Points on a hilly landscape, in no order, each with its height.
From any point a climber steps to the highest of the 5 points nearest to it. It stops when none of these is higher. Distance is the straight distance between rows; heights are no part of it.
k_21 height 574: [-24  -7  20  23   6   8 -11  20  -3  -6 -25   3  22  21   3 -20  -6  -5
  27  27  20  19 -38   2 -11 -36  12   3  -5   0]
k_435 height 557: [  8  10  -1  -8  -5   6  10  -1  -1   8   4  -8  -4 -10   1   6   4  -2
 -13 -15 -19   1   9   3   4  15  -5  -3   5  -1]
k_897 height 876: [  7  31  -8  -5 -12  12  17  -1 -12   7  20 -31 -27  -9  -5  -1 -10   4
 -14  -5 -15  -7  16  -4   7  19 -14  -6  19   9]
k_29 height 860: [ 20  11 -17 -16 -19  -6  10 -10  12   3  18   3  -7 -14   5   6   7  14
 -23 -30 -17 -15  15   6   5  25  -3  -2  -2  -3]
k_514 height 865: [ 10  29 -12  -8 -14   9  19  -4 -12   3  23 -37 -34  -7  -7   0 -12   9
 -20  -4 -16 -13  21  -6   8  26 -19 -10  18   9]
k_31 height 652: [-24 -35   7   6  -5  -7 -19   2   2   2 -11  21  36   2  11  -7  26 -11
  19   3  19  12 -30  10   4 -41  17   6 -16  -6]
k_112 height 754: [  2 -27  -2  -5  -2 -19  -3  -7   7  -4  -1  14  13   2  -5  12  11  -2
  -4 -19  -9  -5   3   0   8   9   5   1 -18   1]
k_196 height 850: [ 20  20 -24 -15 -19  -3  12 -12   5   0  27 -12 -24 -11  -3   7   1  20
 -23 -24 -16 -17  21   1   7  29 -10  -9   6  -2]
k_798 height 725: [  6  15   0  -6  -4  10  10   0  -5  10   5 -12  -7  -9   1   5   2  -4
 -11 -12 -18   3  10   1   4  13  -6  -3  10   0]
k_158 height 780: [  2  32  12  12  24  25   4  13 -10   8 -14 -19 -25   8  -3  -3 -22  -1
   8  30  12  10   3   0 -12  -7 -12  -8  24   1]
k_841 height 719: [-25 -29  12  14   4   2 -19  10   1  -3 -27  18  35  16   7 -11  16  -8
  26  19  27  23 -42  15  -4 -43  11   0 -13  -9]
k_356 height 808: [-11 -33  -6  -2  -6 -26 -12 -12   3  -6   4  21  24   0  -8   2  22  -4
   6 -11   4   0  -7   1  10 -11  18   6 -22   5]
k_409 height 854: [ 12 -14  -2 -11 -11 -12   5  -4  14   1   2  14   8  -6   4  14   9   5
 -15 -27 -17  -9   7   5   6  19   0   0 -14  -2]
k_613 height 784: [ 21 -19  -7 -12 -20 -16   6  -7  21   2  14  30   9 -10  10  16  11  16
 -18 -34 -13 -18  11   5   6  23  -1   5 -19  -3]
k_32 height 736: [  0  41  17  17  30  24   6  17  -3   7 -18 -27 -33  16 -10  -9 -27   1
   9  40  15  12  -1   0 -19 -10 -11 -11  27  10]
k_983 height 839: [ 16 -21  -4 -11 -15 -15   5  -6  17   0   7  22   9  -6   5  15  10  11
 -16 -30 -15 -13   8   5   7  20   1   2 -18  -2]
k_4 height 825: [ -8 -30  -4  -2  -2 -23  -9  -9   2  -7   2  14  17   3  -9   6  16  -5
   4 -11   1  -2  -2  -3   8  -3  11   5 -18   4]
k_509 height 259: [-19 -13  10  12   0   1 -14   9  -5  -5 -13   5  23  11  11 -16  -1  -8
  25  16  20  10 -26  -1  -3 -30  15   8  -7  -3]
k_38 height 828: [  2  23   9   6  18  23   3   9 -12   8  -8 -14 -17   1   1   1 -14  -5
   5  19   5  10   6  -2  -7  -3 -12  -5  21  -5]
k_469 height 812: [-16 -30  -4   1  -5 -20 -15  -8   0  -4   3  16  25  -1  -3  -3  21  -9
  12  -7   8   2 -12   1   7 -18  19   8 -17   3]
k_492 height 723: [ -5  36  13  14  31  20   1  12  -3  -1 -23 -19 -21  13  -9 -13 -24  -3
  10  42  17  12  -4   0 -19 -11  -3  -6  23   7]
k_185 height 803: [ -8  48  21  21  35  22   4  19   2   4 -23 -31 -34  20 -18 -16 -26  -3
  12  48  16  15  -5   0 -24 -16  -5  -9  28  17]
k_75 height 485: [ 22  17 -24 -14 -18  -1  15 -10   0  -3  34 -22 -38  -6  -4  15  -6  26
 -30 -21 -19 -23  29  -7   6  38 -23 -17   8  -4]
k_740 height 834: [-16 -22   0   2   0 -12 -15  -3  -5  -6  -1   9  19   4   3  -8   9 -11
  17   2  12   3 -11  -5   3 -20  14  12 -11  -1]
k_205 height 814: [-12  -8   3   2  13   0 -10   0  -8 -10  -8  -1   8   5   3  -8  -7 -14
  14  15  10   3  -5  -9  -5 -10   4  10   1  -4]
k_468 height 786: [  5  26   1  -2  -5  17  13   4 -13  14  12 -24 -19  -9   0   1  -7  -2
  -6  -3 -13   2  12  -2   3   9 -12  -4  20   3]
k_110 height 774: [ -4 -26  -2  -3   1 -17  -5  -7   2  -6  -2  10  13   3  -6   9  11  -7
   1 -11  -6  -2   1  -3   6   4   6   3 -14   0]
k_776 height 776: [-21 -23   7   9  -4  -4 -18   5  -3  -1  -8  12  29   6  11 -13  13  -8
  23   7  20  11 -26   2   1 -35  16   7 -11  -4]
k_551 height 663: [-13  35  18  17  28  17  -1  15   4  -6 -27 -17 -12  13  -9 -23 -23  -8
  11  48  17  13 -12  -2 -24 -18   6   0  19  10]
k_500 height 829: [-11 -30  -5  -1  -3 -22 -12 -10   1  -6   2  15  19   1  -8   3  18  -7
   7  -9   3   0  -5  -1   8  -9  15   6 -18   3]
k_286 height 602: [-21  -3  17  20   5   7 -10  18  -2  -8 -22   1  20  17   6 -22 -11  -6
  25  28  19  14 -31  -1 -11 -30  13   6  -3   1]
k_591 height 823: [-18 -28  -1   3  -5 -15 -16  -5  -2  -4   1  15  26   1   2  -7  20 -10
  16  -3  12   5 -15   0   6 -25  19   9 -15   1]
k_887 height 564: [ 12  14  -6 -11 -12   2  12  -4   3   7   9  -8  -6 -12   2   6   5   4
 -17 -21 -21  -4  10   5   6  19  -4  -3   3   0]
k_183 height 886: [ 12  26 -15 -10 -16   4  15  -6  -2   5  19 -21 -20 -10  -2   2  -2  10
 -17 -16 -19  -9  15   1   8  23  -9  -7  11   4]
k_669 height 526: [ 21 -31  -8  -9 -22 -22   4  -8  21   3  18  44  14 -10   9  20  14  19
 -14 -35  -9 -19   9   4  10  21   0   6 -25  -2]
k_404 height 746: [ 12 -34  -6  -5 -13 -24  -1  -8  17   0   8  34  16  -2   0  19  14  14
  -9 -28  -8 -13   4   3  12  14   5   0 -27   0]
k_14 height 789: [ -9  -1   4   3  16   5  -9   1  -8  -9 -12  -3   3   6   4  -9 -11 -13
  13  21  11   4  -5  -8  -7  -9   2   7   5  -5]
k_65 height 767: [ 10 -28  -4  -7  -9 -20   1  -7  14  -1   2  23  12  -1  -1  18  12   8
  -9 -26 -12 -10   4   2   8  15   4  -1 -22  -1]
k_768 height 726: [ -3 -39 -12  -3 -11 -34 -10 -17  12  -5   6  36  26  -3 -10  10  27   8
  -3 -18   3  -6  -8   7  13  -5  20   0 -30   5]
k_770 height 859: [ 18  20 -22 -15 -18  -2  13 -10   5   2  22 -10 -18 -13  -1   6   3  17
 -21 -25 -17 -14  18   3   7  26  -6  -7   5  -1]
k_987 height 700: [-29 -36  12  13   7   0 -22   8   4  -8 -34  21  36  17   4 -10  20 -10
  27  23  29  25 -46  18  -6 -46   9  -1 -14  -8]
k_210 height 747: [-18 -17   5   6   0  -5 -15   3  -6  -5  -5   7  21   6   8 -13   4 -10
  22   9  17   6 -18  -3   0 -26  14  10  -8  -2]
k_434 height 609: [  4  27   7   3   4  23  11   8 -15  15   5 -21 -21  -5   1   1 -11  -3
  -2   6  -6   7  10  -3   0   2 -15  -4  23   1]
k_851 height 778: [-16 -12   4   6   5  -3 -14   3  -6  -8  -7   2  15   6   7 -13  -3 -12
  20  14  16   4 -14  -7  -2 -21  11  11  -4  -2]
k_326 height 787: [  8 -36  -6  -5 -10 -26  -3 -10  14  -2   5  30  17   1  -5  18  15  12
  -7 -25  -6  -9   1   3  11  11   8  -2 -28   2]
k_443 height 840: [-12 -18   0   1   6  -8 -11  -4  -6  -8  -4   3  12   4   0  -3   2 -14
  12   4   5   0  -3  -8   1  -9   7  10  -7  -1]
k_762 height 842: [ 25 -11 -13 -15 -22 -14   8 -10  21   2  20  28   4 -15   9  12  12  18
 -23 -35 -14 -21  16   6   3  26  -2   7 -13  -5]
k_796 height 24: [  5  32  11   7   6  27  12  14 -16  18   5 -26 -29  -2   2  -1 -20  -1
   1  14   0   4  11  -4  -3   0 -19  -6  26   3]
k_465 height 845: [ 15  19 -15 -13 -17   1  12  -8   4   5  16  -9 -11 -12   0   4   4  10
 -19 -23 -19  -9  13   4   6  22  -5  -5   5   0]
k_181 height 715: [ 17 -27  -6  -9 -16 -20   4  -7  20   2  10  32  12  -6   5  19  12  15
 -14 -32 -12 -16   7   5   9  19   2   2 -23  -1]
k_323 height 757: [  0  -5   5  -4   8   5   1  -1  -5   1  -5  -3   1  -2  -1   7   2 -11
  -4  -5 -11   5   6  -3   0   7  -5   2   2  -5]
k_215 height 881: [  9  25  -8  -8 -12   8  15  -2  -7   8  16 -22 -18 -11  -2   1  -2   4
 -14 -12 -18  -4  13   0   7  18  -8  -5  13   5]
k_602 height 758: [-15  14  14  13  15   9  -7  13  -1 -12 -24  -7   5  12   3 -23 -20  -9
  16  37  17   7 -19  -5 -18 -20   8   7   7   3]
k_207 height 841: [ -8 -17   1  -2   8  -7  -9  -4  -6  -8  -5   2   9   3  -2   1   3 -14
   8   2   1   2   1  -7   0  -4   3   8  -5  -2]
k_605 height 707: [-11  30  16  15  26  15  -2  13   1  -8 -25 -14 -10  11  -5 -21 -23  -8
  12  44  17  12 -13  -3 -23 -17   6   3  17   8]
k_711 height 813: [ 11  -5  -2 -11  -9  -4   8  -4  10   3   2   5   3  -7   3  10   8   2
 -16 -23 -19  -5   8   5   5  19  -2   0  -6  -2]
k_855 height 843: [ 23  15 -25 -17 -21  -7  10 -13  12   0  25   1 -14 -14   0   7   7  20
 -24 -30 -16 -17  21   4   4  28  -7  -4   2  -5]
k_953 height 769: [ -4  31  11  12  28  20   0  10  -5  -1 -21 -16 -18  11  -6 -11 -22  -3
  10  39  16  11  -4  -1 -18 -10  -4  -5  21   4]
k_165 height 751: [-22 -26  10  10  -2  -2 -18   7  -1   0 -14  15  32   9  12 -12  15  -8
  24  10  22  15 -31   7   1 -38  15   4 -12  -6]
k_564 height 488: [ 24  17 -29 -15 -21  -5  10 -13   7  -2  33  -7 -26 -11  -3  12   2  24
 -25 -27 -16 -20  28  -1   6  33 -13 -11   5  -6]
k_64 height 833: [-12 -27  -3   0   0 -19 -12  -8  -1  -7   1  11  19   2  -6   0  14  -9
  10  -6   4   0  -5  -3   7 -10  13   8 -15   2]
k_819 height 729: [  4  34  13  12  19  28   8  15 -11  13  -9 -22 -29   7  -1  -3 -24   1
   7  26  10   9   5  -1 -10  -6 -16 -10  25   1]
k_80 height 591: [ 21  20 -18 -13 -15   4  19  -7  -4  -3  30 -33 -44  -5  -4  13 -11  24
 -33 -14 -20 -23  30 -10   7  40 -27 -19  11  -1]
k_754 height 846: [ 16   7  -9 -14 -15  -3  10  -7  11   4  10   2  -2 -12   5   6   7   8
 -19 -26 -19  -9  11   6   4  22  -2  -1  -2  -2]
k_484 height 824: [ 10 -15   0  -9  -8 -11   6  -5  12   1   1  11   7  -4   1  14   9   3
 -14 -25 -17  -6   6   4   6  17   0   0 -14  -1]
k_724 height 745: [-18   9  18  18  12  10  -7  17  -1 -11 -23  -5  10  14   2 -24 -19  -8
  20  35  17  10 -24  -4 -17 -24  12   8   3   4]
k_497 height 877: [  1  13   7  -1  11  17   4   3 -11   8  -3 -11  -9  -3   1   5  -5 -10
  -1   4  -6   9   8  -2  -1   2 -11  -2  15  -5]
k_606 height 761: [ -5  45  19  19  32  23   5  18  -1   6 -21 -30 -34  20 -15 -12 -27   0
  10  45  16  13  -2   1 -21 -13  -8 -12  28  13]
k_55 height 874: [  3  10   5  -3   7  14   6   2  -9   8  -2  -9  -7  -6   0   6  -2 -10
  -4  -3 -10   8   9  -1   0   6 -10  -1  12  -4]
k_600 height 19: [  5  35  11   7   2  27  13  14 -16  17   8 -30 -32  -3   2  -3 -21   0
  -1  14  -1   2  11  -5  -2   1 -20  -5  27   5]
k_614 height 634: [ 24 -26 -10 -11 -24 -19   6  -9  21   3  22  42  11 -14  11  17  13  19
 -18 -36 -11 -22  13   5   7  25  -2   9 -20  -2]
k_236 height 495: [ -1 -11   3  -4   7  -1  -1  -2  -4  -2  -5   0   4  -2  -3   8   4 -12
  -2  -6  -9   3   6  -3   2   6  -4   3  -2  -4]
k_557 height 836: [-11 -22  -1   0   4 -14 -11  -6  -4  -7  -1   5  13   3  -3   1   8 -12
   9  -3   3   1  -1  -6   4  -6   8   9  -9   0]
k_121 height 870: [ 25   8 -24 -18 -21 -10   8 -14  15   1  26  12  -9 -17   2   9  10  20
 -26 -32 -14 -20  21   5   3  29  -6   0  -2  -7]
k_967 height 782: [ -5  28  10  10  28  18  -2   9  -4  -4 -22 -14 -14  10  -3 -13 -22  -5
  10  39  17  11  -5  -2 -17 -11  -2  -3  19   2]
k_56 height 549: [  5 -18   1  -7  -2 -10   2  -5   6  -1  -2   8   8  -1  -3  13   9  -4
  -9 -19 -14  -3   5   1   5  13   0   1 -12  -1]
k_594 height 621: [-25 -13  20  23   5   7 -12  18  -2  -5 -26   7  25  21   3 -19  -1  -5
  28  26  23  21 -40   6  -9 -38  13   0  -7  -3]
k_942 height 879: [ 20  -3 -11 -15 -19  -9   9  -8  17   3  14  17   2 -14   8   9  10  14
 -22 -33 -16 -16  13   7   4  24  -1   3 -10  -4]
k_545 height 687: [ -7 -38 -11  -2 -11 -32 -12 -15  10  -5   5  30  28  -3 -11   6  28   3
   1 -15   5  -3  -9   7  12 -10  22   2 -28   6]
k_111 height 753: [ -6   1   4   1  19   9  -5   1  -9  -5 -11  -4  -2   2   2  -3  -8 -14
   7  16   6   5   2  -6  -6  -5  -4   5   8  -6]
k_10 height 668: [  4  32  11  11  17  27   8  14 -13  14  -6 -21 -27   5   0   0 -22   0
   6  23   7   9   7  -1  -8  -4 -16  -9  26   1]
k_863 height 770: [-10   5   6   5  17   8  -8   3  -6 -10 -16  -5   1   6   4 -12 -15 -11
  13  27  14   5  -7  -7 -11 -11   2   6   8  -3]
k_502 height 815: [ -2 -32  -4  -4  -4 -23  -7 -10   6  -5   1  17  16   2  -9  11  15  -1
   1 -16  -3  -4   0  -1  10   2  10   2 -21   3]
k_488 height 871: [ 18   2  -9 -14 -16  -7  10  -6  14   3  11  10   1 -13   6   8   8  11
 -21 -30 -18 -12  11   7   5  23  -2   1  -6  -2]
k_784 height 750: [-19 -33  -1   2  -9 -18 -17  -6   2  -2   1  21  32  -3   2  -5  28 -10
  12  -5  12   5 -18   6   7 -28  20   9 -18   2]
k_313 height 540: [-17  -8   8   9   4   1 -12   6  -6  -9 -11   2  16   8   9 -16  -7 -10
  22  18  17   6 -19  -6  -4 -24  13  10  -4  -2]
k_910 height 771: [  8 -21  -1  -8  -7 -13   3  -5  11   0   0  13   9  -3  -1  14   9   2
 -11 -23 -14  -6   5   2   6  16   1   0 -16  -1]
k_188 height 882: [ 22  -1 -15 -17 -21 -11   9 -10  19   2  18  17   0 -16   8   9  10  16
 -24 -34 -16 -18  15   7   3  25  -3   3  -8  -5]
k_178 height 853: [  7  -6   1  -8  -3  -1   6  -3   5   3  -1   2   3  -5   0  10   7  -4
 -12 -19 -18  -1   7   3   4  15  -3   0  -4  -2]
k_587 height 820: [-19 -27   2   3  -5 -12 -17  -2  -2  -2   0  14  27   1   5  -9  19 -10
  17   0  14   6 -16   1   5 -27  19  10 -14   0]
k_930 height 709: [  4  40  17  16  23  28   9  19  -7  12 -12 -29 -35  15  -7  -6 -29   3
   8  35  13   8   3   0 -14  -8 -16 -13  28   7]
k_686 height 443: [  5  35  13  10   9  29  11  15 -14  17   1 -26 -30   2   2  -2 -23   1
   3  19   4   5   9  -4  -7  -3 -20  -7  27   3]
k_848 height 816: [ -1  18   7   6  24  19  -2   5 -11  -1 -14 -10 -12   4   0  -3 -15  -8
   8  25  10  10   2  -3 -10  -6  -8  -3  17  -5]
k_695 height 866: [  0  14   6   3  18  18   1   5 -12   4  -9 -10 -11  -2   0   3 -10  -9
   3  14   2  10   6  -3  -6  -2 -11  -2  16  -6]
k_300 height 856: [  4  22   6   2   5  21   9   6 -14  13   4 -18 -17  -7   1   2  -8  -5
  -2   4  -9   8  10  -1  -1   4 -14  -4  20   0]
k_637 height 867: [  2   3   5  -3   9   9   3   1  -7   4  -4  -7  -4  -4   0   6   0 -11
  -4  -3 -11   7   7  -2   0   6  -8   0   7  -4]
k_405 height 868: [ 16  -7  -5 -12 -14  -9   8  -5  15   3   6  12   4 -10   6  11   8   9
 -18 -29 -18 -12   9   6   4  21  -1   1 -11  -3]
k_386 height 556: [ 20 -43 -10  -4 -20 -27  -1 -11  19   2  20  54  19  -8   4  24  18  24
 -11 -32  -5 -16   7   5  14  17   4   1 -31  -2]
k_351 height 807: [ -1 -35  -7  -4  -6 -27  -7 -12   9  -5   3  24  19   2 -10  12  18   3
  -1 -17  -2  -6  -1   2  12   3  13   0 -26   3]
k_406 height 880: [ 17  22 -23 -12 -19  -1  14 -11   2   1  25 -19 -24 -10  -4   6  -2  17
 -22 -20 -18 -16  20   0   8  28 -10 -11   8   1]
k_167 height 733: [-16   2  13  13   9   6  -9  11  -3 -11 -19  -3  13  11   7 -21 -15  -9
  20  28  19   8 -20  -6 -12 -22  10  10   2   0]
k_986 height 752: [-13  -1   7   7  11   5 -10   5  -6 -11 -14  -2   9   7   7 -16 -13 -11
  18  24  16   4 -13  -8  -9 -17   7  10   2  -2]
k_658 height 704: [  5  38  17  14  18  29  10  19 -11  16  -7 -28 -35   9  -1  -4 -28   4
   6  28  10   6   6  -2 -12  -6 -19 -11  28   5]
k_415 height 741: [-23 -23  12  13   1   2 -18  10  -2  -2 -18  14  32  12  11 -13  12  -8
  25  15  23  19 -34   8  -1 -39  15   2 -12  -7]
k_163 height 560: [  5   2   2  -7   0   5   7  -2  -2   5  -1  -5   0  -6   0   8   4  -7
 -11 -13 -17   3   8   2   3  12  -5  -1   3  -3]
k_186 height 872: [  4  18   5  -1   4  18   9   5 -12  12   3 -15 -13  -8   1   4  -4  -6
  -4  -1 -11   7  10   0   1   6 -11  -3  16  -2]
k_908 height 763: [-11  12   9   9  17   9  -6   8  -5 -12 -20  -6   2   9   3 -17 -18 -10
  14  34  16   7 -12  -6 -15 -15   5   6   8   0]
k_559 height 214: [-19  -6  14  16   3   4 -12  12  -4  -7 -17   2  21  14  10 -20  -8  -7
  24  22  19  12 -27  -2  -6 -29  14   7  -5  -1]
k_826 height 869: [ -1   5   5  -1  14  12   0   2 -10   3  -7  -7  -5  -2   0   5  -4 -12
   0   6  -3   8   7  -4  -3   2  -9   1   9  -7]
k_573 height 887: [ 10  28 -13  -7 -15   6  16  -4  -7   5  19 -27 -24 -10  -4   0  -5   8
 -16 -12 -17  -9  16  -2   7  21 -10  -8  14   6]
k_512 height 830: [-15 -16   3   4   4  -6 -14   0  -7  -8  -3   4  15   5   4  -9   2 -13
  18   9  12   2 -10  -7   1 -16  10  11  -6  -2]
k_58 height 847: [  6  26  -1  -4  -6  15  13   2 -11  12  12 -21 -16  -9  -1   2  -4  -1
 -10  -6 -15   2  11  -1   5  12 -11  -4  17   4]
k_43 height 804: [-20 -24   3   5  -4  -9 -18   0  -3  -2  -4  12  27   3   7 -11  15 -10
  21   3  16   7 -21   0   3 -30  18   9 -12  -3]
k_739 height 684: [-25 -18  17  19   5   5 -15  15  -2  -4 -26  11  29  19   5 -16   7  -6
  28  23  24  23 -40   9  -7 -40  12  -1 -10  -5]
k_487 height 667: [-22 -17  14  15   1   3 -16  13  -3  -3 -19   9  29  14  10 -16   5  -6
  27  18  23  18 -35   6  -4 -37  14   2  -9  -5]
k_900 height 412: [  5  34   2  -1  -7  20  16   7 -17  12  18 -34 -32  -7  -2  -4 -17   0
  -8   6  -8  -5  16  -8   2  11 -19  -3  26  10]
k_357 height 848: [ 19  18 -21 -15 -20  -3  12 -10   8   2  20  -5 -14 -12   0   5   5  16
 -21 -27 -17 -14  17   4   6  26  -6  -5   3  -2]
k_168 height 728: [  1  37  14  15  27  25   5  15  -7   8 -17 -22 -28  14  -7  -7 -24   1
   9  36  14  12   1   1 -16  -9 -11 -11  26   6]
k_332 height 760: [-10  18  11  10  22  13  -5   9  -3 -10 -22  -9  -2  10   1 -19 -21  -8
  13  38  17   8 -11  -4 -17 -14   3   4  12   2]
k_984 height 832: [ -3   8   5   2  20  14  -3   2 -10  -1 -12  -7  -7   1   2  -1 -10 -12
   6  17   4   8   3  -4  -7  -3  -7   1  12  -7]
k_630 height 858: [  0  25   9   8  26  22   1   8  -9   2 -16 -14 -18   6  -2  -4 -20  -4
   8  30  12  11   2  -1 -13  -7  -9  -5  20  -2]
k_157 height 773: [ -5  11   6   4  22  13  -5   4  -9  -5 -16  -7  -6   4   1  -7 -14 -10
   9  25  11   7   0  -5 -10  -8  -4   3  12  -5]
k_294 height 510: [  5 -11   3  -8   0  -5   4  -3   5   0  -3   4   6  -3  -1  12   7  -5
  -9 -17 -17  -2   6   1   4  14  -2   0  -7  -2]
k_319 height 717: [-14  25  17  15  21  13  -3  15   2 -10 -25 -11  -2  12  -3 -24 -23  -9
  13  44  16  10 -17  -4 -22 -19   7   5  13   7]
k_534 height 479: [ -1 -21   1  -5   3 -11  -2  -6   0  -4  -3   5   9   2  -5   9   7  -9
  -1 -11  -8   0   3  -3   4   6   2   3 -10  -1]
k_931 height 802: [ -2  28  10  11  27  21   0   9  -6   0 -19 -15 -18  10  -5  -8 -22  -2
   9  36  15  11  -1   0 -16  -9  -7  -6  21   1]
k_567 height 837: [-15 -23  -1   1   1 -13 -14  -5  -5  -7   0   8  17   3  -2  -4   9 -12
  13   0   7   2  -6  -5   3 -12  12  10 -11   1]
k_51 height 531: [ 23 -34  -9  -8 -24 -23   4  -9  21   3  23  50  16 -12   9  21  16  23
 -14 -35  -8 -20  11   5  11  22   0   7 -25  -2]
k_810 height 755: [ -7  18   7   8  23  13  -5   7  -6  -8 -20  -9  -6   7   1 -12 -19  -8
  11  35  15   8  -6  -4 -15 -11   0   2  14  -1]
k_749 height 831: [-17 -25  -1   2  -2 -14 -15  -5  -3  -5   1  12  23   1   1  -7  15 -11
  17  -2  10   4 -13  -3   5 -21  17  10 -13   0]
k_920 height 144: [  5  36   6   3  -4  23  16   9 -17  15  15 -33 -32  -6   0  -4 -20   0
  -5   9  -5  -2  15  -8   0   6 -20  -4  27   8]
k_690 height 777: [ -5 -36 -10  -2  -8 -30 -10 -14   9  -6   4  27  24  -1 -11   8  23   3
   1 -16   2  -4  -5   4  12  -5  18   2 -27   5]
k_751 height 730: [-24 -36  10   9   0  -2 -21   5   3  -1 -22  21  37   8  11  -7  23 -10
  23  11  24  18 -38  14   0 -44  13   2 -15  -9]
k_832 height 885: [ 14  26 -19 -10 -17   2  16  -8  -4   2  23 -26 -27  -9  -5   3  -5  13
 -20 -15 -18 -13  18  -3   8  26 -12 -10  12   4]
k_781 height 826: [ -8 -25  -2  -2   2 -16  -8  -7  -1  -6  -1   7  13   3  -6   4  10 -10
   6  -8  -1   0  -1  -4   5  -3   8   7 -13   1]
k_674 height 884: [ -8 -14   1   0  11  -4  -9  -3  -7  -8  -6   0   7   2  -1   0   0 -14
   9   5   4   2   1  -8  -1  -4   2   8  -2  -4]
k_827 height 515: [  9   3   1  -9  -5   2   9  -3   2   5   2  -3   0  -8   2   8   6  -2
 -14 -19 -19  -1   8   4   4  16  -4  -1   0  -2]
k_458 height 883: [ 11  27 -16  -9 -16   4  17  -6  -9   2  23 -32 -32  -8  -7   2  -9  11
 -20 -10 -17 -15  20  -4   8  27 -16 -10  15   6]
k_722 height 864: [ 17 -12  -6 -13 -16 -12   7  -6  18   2   9  20   7  -9   8  13  10  11
 -19 -31 -17 -14   9   6   6  21  -1   2 -15  -3]
k_280 height 718: [ 13 -45 -13  -3 -16 -32  -5 -15  18  -1  16  53  22  -6  -2  22  23  21
  -9 -26   1 -11   1   7  16   8   9  -4 -35  -1]
k_474 height 862: [ 17  20 -17 -14 -18   0  13  -9   4   4  19 -11 -15 -12   0   4   3  12
 -20 -23 -19 -11  16   3   6  24  -5  -6   6   0]
k_90 height 662: [  4  27  10   6  14  24   7  10 -13  13  -3 -18 -22   1   2   1 -15  -3
   3  15   1   9   8  -4  -5  -1 -15  -7  23  -2]
k_95 height 762: [ 12 -40  -8  -4 -14 -29  -3 -11  17  -1  10  41  18  -2  -3  20  18  18
  -8 -27  -3 -12   2   5  14  12   8  -2 -31   0]
k_951 height 878: [ 17  23 -23 -12 -19   0  14 -10   0   0  26 -21 -29  -9  -4   6  -4  18
 -22 -20 -18 -17  21  -2   7  29 -13 -11   9   0]
k_703 height 775: [ 15  25 -16 -11 -14   6  19  -6  -9  -1  26 -37 -40  -6  -8   6 -12  16
 -27  -8 -19 -19  25  -8   8  33 -22 -15  15   5]
k_530 height 861: [ 16  24 -22 -12 -17   1  16  -9  -4  -1  27 -28 -34  -7  -6   7  -8  18
 -24 -15 -18 -19  23  -5   8  31 -17 -15  10   2]
k_886 height 863: [ 10  23  -8  -8 -13   7  14  -4  -3   8  14 -17 -14 -12  -1   2   0   4
 -15 -16 -19  -3  12   3   7  18  -7  -5  10   3]
k_556 height 781: [  3 -41 -13  -3 -11 -34  -8 -16  13  -5   7  37  23  -1 -10  13  24  12
  -4 -19   2  -7  -4   6  14   1  16  -2 -31   3]
k_498 height 507: [-21 -15  12  14   0   1 -15  11  -3  -4 -15   7  26  13  10 -16   3  -6
  26  16  22  14 -31   3  -4 -34  15   5  -9  -5]
k_729 height 783: [ -8  -5   3   1  15   4  -8   0  -8  -7 -10  -2   3   3   2  -3  -6 -14
  10  13   6   3   0  -8  -5  -6  -1   7   3  -5]
k_85 height 838: [ -9  45  18  20  34  20   3  16   3   2 -24 -26 -29  18 -16 -18 -24  -4
  11  49  17  16  -7   0 -25 -17   0  -6  26  15]
k_417 height 768: [ 21  20 -27 -14 -20  -3  14 -12   3  -1  30 -16 -30  -9  -5  10  -2  22
 -25 -23 -16 -19  25  -3   7  32 -15 -12   7  -3]
k_8 height 844: [  8  31  -7  -6 -12  12  19  -1 -15   5  23 -38 -33  -9  -7  -2 -14   6
 -17   0 -14 -11  19  -8   6  22 -20  -7  22  10]
k_836 height 875: [ 24   3 -19 -18 -21 -10   8 -12  18   1  22  15  -4 -16   7   9  10  19
 -25 -34 -14 -19  18   8   3  27  -4   2  -5  -5]
k_792 height 756: [-15   8  13  13  12   8  -7  12  -3 -12 -20  -5   8  11   5 -22 -19  -9
  19  32  18   7 -19  -6 -14 -20   9   8   5   2]
k_641 height 624: [-22 -34   4   4  -8 -12 -19  -2   1   1  -5  21  34  -1   8  -8  26 -10
  16  -2  16   9 -25   8   5 -36  20   8 -16  -3]
k_42 height 796: [  4 -38 -10  -3 -10 -30  -6 -13  13  -4   6  33  20   0  -8  16  21  11
  -5 -21  -1  -9  -1   4  13   5  13  -2 -30   3]
k_616 height 873: [-14 -37  -8  -2 -11 -28 -14 -13   8  -4   4  29  30  -5  -7   1  31  -2
   3 -11   7   0 -14   7  11 -17  23   5 -24   7]
k_895 height 635: [ -5 -19   1  -4   7  -8  -6  -5  -4  -6  -4   4   8   2  -4   6   5 -12
   3  -5  -5   1   3  -6   2   2   1   6  -7  -2]
k_466 height 790: [ -4  -3   4  -1  15   6  -4  -1  -9  -3  -8  -3  -1   0   0   3  -3 -14
   3   6  -1   6   5  -5  -3   1  -6   4   5  -7]

Two climbers start at each pair of points below. Name the first point that both come to, or write -.
k_500 and k_110 => k_674
k_165 and k_286 => k_674
k_669 and k_65 => k_722
k_910 and k_181 => k_942

Call two points neighbours if one is among the 5 nearest of the other. Go from one point of each pair to the other, from neighbour to neighbour, staying as high as possible. Name the lowest point that can't be avoided.
k_178 and k_188 => k_711
k_497 and k_616 => k_729
k_85 and k_616 => k_168
k_573 and k_188 => k_357
k_674 and k_616 => k_469
k_630 and k_497 => k_38
k_573 and k_497 => k_58
